Points on a hilly landscape, in no order, each with its height.
From any point a ball rolls to the lowest of the 2 points nearest to it. It stops when none of these is lower. Distance is the straight distance between rows; heights are no part of it.
q122 height 64.9: [105 162 156 106  88 171 127 184 168 136 149 171 128 121 132 113 127 127
 199 138]
q653 height 43.3: [137  82 134  91 131 126 146 190 167 145 140 121 120 113 102  74 154 134
 147 124]
q853 height 38.0: [127  91  98  75  83 112 149 162 124 162 159 180 123 115 103 113  96 131
 160 138]
q823 height 18.3: [118  87  73 126 116  77 192 126 128 157 172 150 135 133 122 115 120 168
 116 139]
q103 height 17.2: [ 93 195 123 133  88 162  97 141 160 100 117 174 129 116 187 171 115 131
 194 154]
q931 height 10.2: [106  96 128 130 165  87 150 142 134 140 120  97 133 110 114 111 139 140
 115 136]
q934 height 54.5: [118 115 176 130 168 164  78 102 171  88  95  70  97 110 161 124 122 127
 114  95]
q58 height 61.3: [ 85  77 150 116 104 133  67 199 155 117 124 118 135  84 108 151 133 112
 110 130]
q390 height 50.1: [176 147 152 126  99 152 126 136 191 125 137 124  96 126 130 120 124 138
 133 116]
q731 height 57.7: [162  69 171 107 109  80  74 174 168 144  97  60 139 106 168 122 162 137
  60 129]
q312 height 45.6: [ 76 106 166 134 144 134 122 146 167 109 143  94 116 104 124 112 141 139
 119 104]
q658 height 22.1: [163  88 128 117 145  70 123 127 140 185  90  79 127 118 136 137 143 140
  86 137]
q569 height 23.6: [ 93  97 149 151 127 103 147 214 154 156 115 109 136 102  96 157 140 139
 152 159]
q225 height 32.3: [110 107  94 114 136 134 165  93 126 109 166 152 131 135 116  84 108 147
 107 108]
q227 height 18.9: [ 50  78 149 143 144 119 127 191 142 126 119 113 128  90 103 151 129 132
 142 140]
q715 height 10.0: [187 144  74 112 125  79 168 113  66 167 139 172 120 153 106 126 114 136
 134 122]
q409 height 37.1: [ 86 160 122 176 132 137 153  94 128 118 151 129 123 150 142 155 108 136
 129 121]
q286 height 35.0: [131  67  98 105 151 118 154  80 146 119 143  95 128 135 157  80 141 161
  43 114]
q361 height 62.2: [101 100 145 124  98 133  90 193 166 131 135 145 124  90 103 166 107 114
 151 134]
q681 height 32.4: [186 200 141 103  80 169  77 124  83 136 128 198 133 140 118 133 123  89
 177 137]
q857 height 21.6: [ 81 174 132 128 139 196 133  99 111  88 137 171 167 135 118 108 112 101
 181 147]
q472 height 31.3: [137 154 142 135  89 159  91 139 137 129  93 156 124 102 120 174  94 101
 176 146]
q90 height 13.8: [140 135  87 111 165 101 164 129  44 141 126 149 158 131  61 100 136 113
 152 142]
q601 height 15.5: [138 102  65  93 191  87 142  74  70 122  83 126 148 124 110 102 148 119
  98 115]
q979 height 59.7: [ 91  46 165 145 101  82  86 168 152 118 145  57 151  96 149 139 174 130
  45 107]
q559 height 30.8: [107 108 136  90  87 183 105  83 148  94 156 168 133 106 123 119  75 141
 105 113]
q272 height 26.1: [154 145 117 106  96 179 112  69 140 104 155 172 118 127 139 134  79 127
 120 121]
q852 height 36.9: [114  72 120 111 116 124 156 109 165 124 177 124 124 123 142  90 123 150
  54 121]
q883 height 12.5: [133 120  69 148 193  72 175  84  70 128 107 120 142 137 114 121 139 138
  99 114]
q143 height 39.9: [ 56 168 120 167 103 148 133 119 144 106 150 147 133 128 157 167 109 141
 178 133]
q4 height 21.7: [185 100 101  74 159 110 124 127 113 167  90 104 117 123 105  98 149 125
 129 134]
q540 height 50.8: [ 92 125 170 193  97 137  90 143 171 102 152 121  92  98 175 211 118 150
 103 113]
q819 height 18.2: [161 111 113 145 130  67 149 115 155 179 102  89 103 127 134 174 132 150
  79 128]
q237 height 33.0: [131  42  94 104 164  83 146  89 114 143 117  93 154 130 179 112 125 158
  54 125]
q220 height 10.4: [168 135 102 134 163  98 165  78 112 150 132  92 119 154 150 115 123 140
  83  94]
q268 height 15.2: [128 144 110 135 168 140 138  57  89 104 136 108 124 159 132 114 119 120
 101 103]
q108 height 31.8: [159 111 112 108  98 119 108 145 128 158 103 128 113 117  97 167 107 118
 141 133]
q441 height 42.0: [181 197 149 138 144 186 107 107 136  97 105 109 115 140 130 107 154 101
 155 128]
q728 height 48.8: [ 51  93 165 162  89 134  73 157 141 100 177 123 136 104 144 177 127 147
  91 110]
q919 height 29.7: [141 213 149 189 131 146 137 126 142 114 121 113 125 154 152 156 149 123
 155 139]
q510 height 9.1: [148 163  70 154 168  97 168  63  47 134 126 109 138 165 130 131 130 128
  78  97]
q778 height 39.0: [110  75 136 118  84 108 146 158 177 112 187 118 141 120 144 102 136 155
  70 103]
q418 height 24.3: [177 156 121 104 142 165 118 105  90 117 129 155 138 143  96 122 121  91
 143 134]
q203 height 24.8: [115 234 118 163  87 145 134 122 122 122 134 170 159 151 145 147 149 116
 181 168]
q127 height 16.5: [ 85 214 136 181 131 168 129 117  97 101 116 148 165 156 153 147 157 100
 174 165]
q431 height 3.9: [182 175  83 158 149  77 154  99  65 148 122 149 133 157 116 129 124 124
  98 112]
q382 height 49.0: [103 118 139 147 176  94 110 112  76 149  65  64 111 120 122 177 128 123
 125 128]
q174 height 50.7: [175 168 132 151 182  94 133 108  70 151  82  79 122 167 118 145 129  98
 113 128]
q722 height 27.1: [134 156 123 131 162 112 157 138 105 134 112 113 126 145  98  88 145 114
 158 116]
q54 height 25.8: [155  61 102 100 105 108 141 126 137 171 134 136 125 122 120 133 117 147
  94 138]
q995 height 51.0: [100 101 155 159  91 126  78 156 146 125 140 125 122  88 148 208 112 133
 100 125]
q824 height 14.5: [184 139 126 118 165 116 138  94 116 133  96  87 112 154 126  98 116 119
  92 112]
q66 height 21.5: [154 177 132 159 191 123 169  87 106 123 146  98 130 185 147  93 164 113
 105  97]
q430 height 53.4: [123 143 170 132 148 173  88 129 182  85 116 100  96 121 145 135 148 107
 146 117]
q12 height 18.4: [181 189 135 125 180 116 152 101 110 127 107  99 125 175 132  84 142 114
 124 103]
q797 height 34.7: [ 73 128 114 145 127 142 161 106 149 116 183 145 132 132 126 119 107 149
 135 114]
q966 height 55.6: [130  89 187 126 137 132  73 117 176 103 114  63  84 110 179 130 148 145
  72  90]
q834 height 45.9: [112 111 148 147  77 134 106 132 181 113 168 130  99 114 138 152 106 155
  87 123]
q501 height 58.8: [140  55 165 123 102  99  95 187 163 112 136  69 135 101 168 113 177 122
  52 119]
q269 height 65.6: [112 139 140 119 116 155 136 188 130 121 131 160 128 123  94  89 125 120
 211 147]
q893 height 39.6: [134  66 104  73  98 100 142 185 121 181 135 164 122 119 115  94 135 153
 147 155]
q881 height 13.9: [197 113  72  83 121  98 157 141  68 182 129 157 112 138  91 123 126 138
 153 148]
q223 height 24.6: [174 119 131  99 156 124 133 148 107 146 105 114 130 132  91  96 137 114
 167 129]
q682 height 28.7: [188 171 144  95 100 169 102 142  72 131 112 175 133 149  80 121 141  84
 169 128]
q350 height 37.6: [ 94 150 140 126  89 166 120 119 158 109 155 178 124 115 147 149 101 142
 148 134]
q904 height 28.0: [132 106 128 131 129 109 139 178 129 163 113 125 126 118  86 149 117 121
 155 144]
q614 height 14.4: [111 101  84 137 145  77 185 138 116 168 127 117 132 126 106 123 130 149
 130 139]
q46 height 48.2: [164 105 155 116  79 135 104 138 189 134 149 126 104 127 135 122 119 142
  90 115]
q163 height 41.2: [ 60  81 135 145  80 114 118 158 159 110 189 128 142 126 130 125 121 148
  63 130]
q116 height 18.6: [186  81  71  80 165  95 154 101  84 139  94 119 143 115 113  92 153 130
 107 135]
q827 height 38.9: [184 224 151 140 110 169 129 120 126 110 125 158 135 164 136 113 160 104
 162 141]
q620 height 20.4: [144 165 117 145 129 169 137  46 119 104 139 152 117 151 139 130  96 121
 105 115]
q345 height 4.4: [106 197 147 162 148 157 104 126  80 109  88 135 155 127 124 179 145  90
 179 155]
q927 height 60.5: [ 82  57 166 141 127 113  76 178 150 107 128  75 139  84 116 134 158 115
  89 122]
q512 height 43.5: [ 93  71 129 128  92 114 134 132 154 132 157 146 125 116 112 151 101 150
  93 138]
q457 height 34.6: [ 75 112 139 117 100 177  83 121 149  97 149 159 139 104 127 145  89 121
 146 115]
q289 height 23.1: [116 190 159 203 162 141 124 116 109 129  87  92 119 146 117 171 151 117
 158 129]
q178 height 29.1: [176  41 138  82 152  81 142 116 146 157  96  96 164 145 200  93 153 167
  55 147]
q876 height 19.5: [147 160 107 137 158 142 117  67  83 109 112 133 139 146  84 126 112  94
 108 115]
q691 height 5.9: [ 94 210 130 132  87 177 122 117 170  86 150 162 134 141 187 120 126 119
 178 153]
q595 height 24.9: [127 191 126 128  94 170  93 149 134 104  96 156 144 118 150 158 137 102
 196 161]
q910 height 25.2: [ 73 146 136 134 162 166 126 111  86  93 112 137 152 123  98 122 132  93
 173 141]
q86 height 35.4: [123 157 135 135 110 137 114 148 101 139  97 155 135 114  82 157 105  97
 179 154]
q408 height 47.7: [ 90 128 165 164 158 138  82 121 104 127  81  77 112 105 123 177 121 123
 145 136]
q789 height 29.0: [189  84 109  94 119 116 141 118 124 146 141 142 100 131 114  95 109 149
 113 133]
q339 height 44.2: [180 174 157 132 154 150 111 102 135 125  79  97 118 136 133 136 131 108
 132 112]
q252 height 33.7: [116 149  92 127 120 121 168 130 101 137 158 184 144 137 111 133  90 133
 167 141]
q195 height 27.7: [ 77 127 103 127 168 140 158 109  95  98 139 141 151 142  95 103 115 113
 154 143]
q182 height 34.9: [156 225 141 169 116 162 102  90 125 111 130 140 138 162 154 144 154 104
 139 141]
q33 height 46.0: [125 147 157 156 162 169  87  94 131 121  78  76 111 114 135 158 135  96
 142 116]
q316 height 30.2: [ 91 195 128 151 108 141 154 140 111 136 149 174 152 146 121 138 113 120
 186 150]
q399 height 24.7: [115 183 131 174 167 131 171 110  94 126 128 114 133 168 126 105 149 112
 144 117]
q734 height 14.9: [ 57  85 166 155 175 100 146 177 132 131 118  84 134 106  96 108 142 137
 137 140]
q78 height 30.0: [102 103  79 113 154 111 175 129  97 113 149 158 150 122  96  85 121 138
 143 120]
q821 height 46.9: [ 66 102 173 164 127 157  84 142 159  88 147 109 110 108 149 143 145 134
 114 111]
q926 height 9.8: [165 163  96 129 173  86 167 118  54 125 127 152 143 162  85  97 152 118
 122 121]
q277 height 51.9: [145 171 167 134 125 166 127 133 184  92 132 124 116 132 142 107 135 125
 175 125]
q180 height 42.1: [146 113 106  80 119 123 159 168 143 147 153 143 106 144  88  58 157 142
 185 117]
q517 height 40.8: [110 128 161 112  68 166  94 146 201  88 167 180 112 108 169 144  82 141
 132 120]
q767 height 48.4: [114 143 160 157  93 157 104 147 203  95 159 128  94 114 184 169 131 142
 111 107]
q64 height 56.6: [140  74 171 118 139 109  86 141 162 138  92  55 114 113 158 119 143 133
  63 103]
q477 height 44.4: [103  68 149 107 134 142 123 180 170 122 147 101 129 102 104  91 157 125
 115 112]
q602 height 22.2: [166  83  66 108 105  86 171 129 112 182 141 166 111 129 124 133 110 176
 106 132]
q306 height 36.2: [156 192 116 119  80 155 106 111 109 146 124 188 145 150 123 165  98 104
 164 141]
q177 height 63.3: [ 86 130 154 147  71 133 120 194 188 125 150 163 117  95 148 166 103 135
 153 130]
q494 height 64.2: [113 131 155  98  74 135 110 204 182 143 170 166 112 111 151 142 102 138
 176 128]
q719 height 40.9: [168  73  86  68 120 109 170 170 111 157 158 158 115 127 100  71 149 149
 163 136]
q205 height 36.1: [ 88 113 103  84 108 133 136 143 105 139 173 193 137 119  96 118  85 126
 162 121]
q176 height 31.4: [152  44  99  85 185  82 135  98 116 163  65 110 161 137 189  96 149 159
  72 140]
q295 height 25.9: [183  63 127  96 135  68 115 134 155 184  83  69 138 135 190 108 148 155
  73 142]
q354 height 14.0: [154 120 105 152 142  74 176  93 119 164 130  95 102 156 143 150 136 158
  78 125]
q871 height 35.7: [168 158 120 129  97 133 129 109 121 145 125 142 111 136 123 162  97 121
 139 146]
q795 height 49.9: [133 132 119 132 184 107 127 101  56 142  66  89 128 130  97 133 129 101
 113 133]
q915 height 31.5: [165  86  72  86 130 114 181 103 110 131 148 150 117 133 112  81 120 152
 101 110]
q676 height 15.3: [ 88 181 159 194 151 159  94  82  82 105  98 113 136 129 135 178 151 106
 160 148]
q855 height 15.6: [107 209 133 126 117 177 129  91 132  83 147 171 170 152 162  98 128 120
 173 134]

Where does a ball stop that starts at each point below?
q312 -> q345
q286 -> q220
q409 -> q691
q223 -> q431
q517 -> q268
q795 -> q345
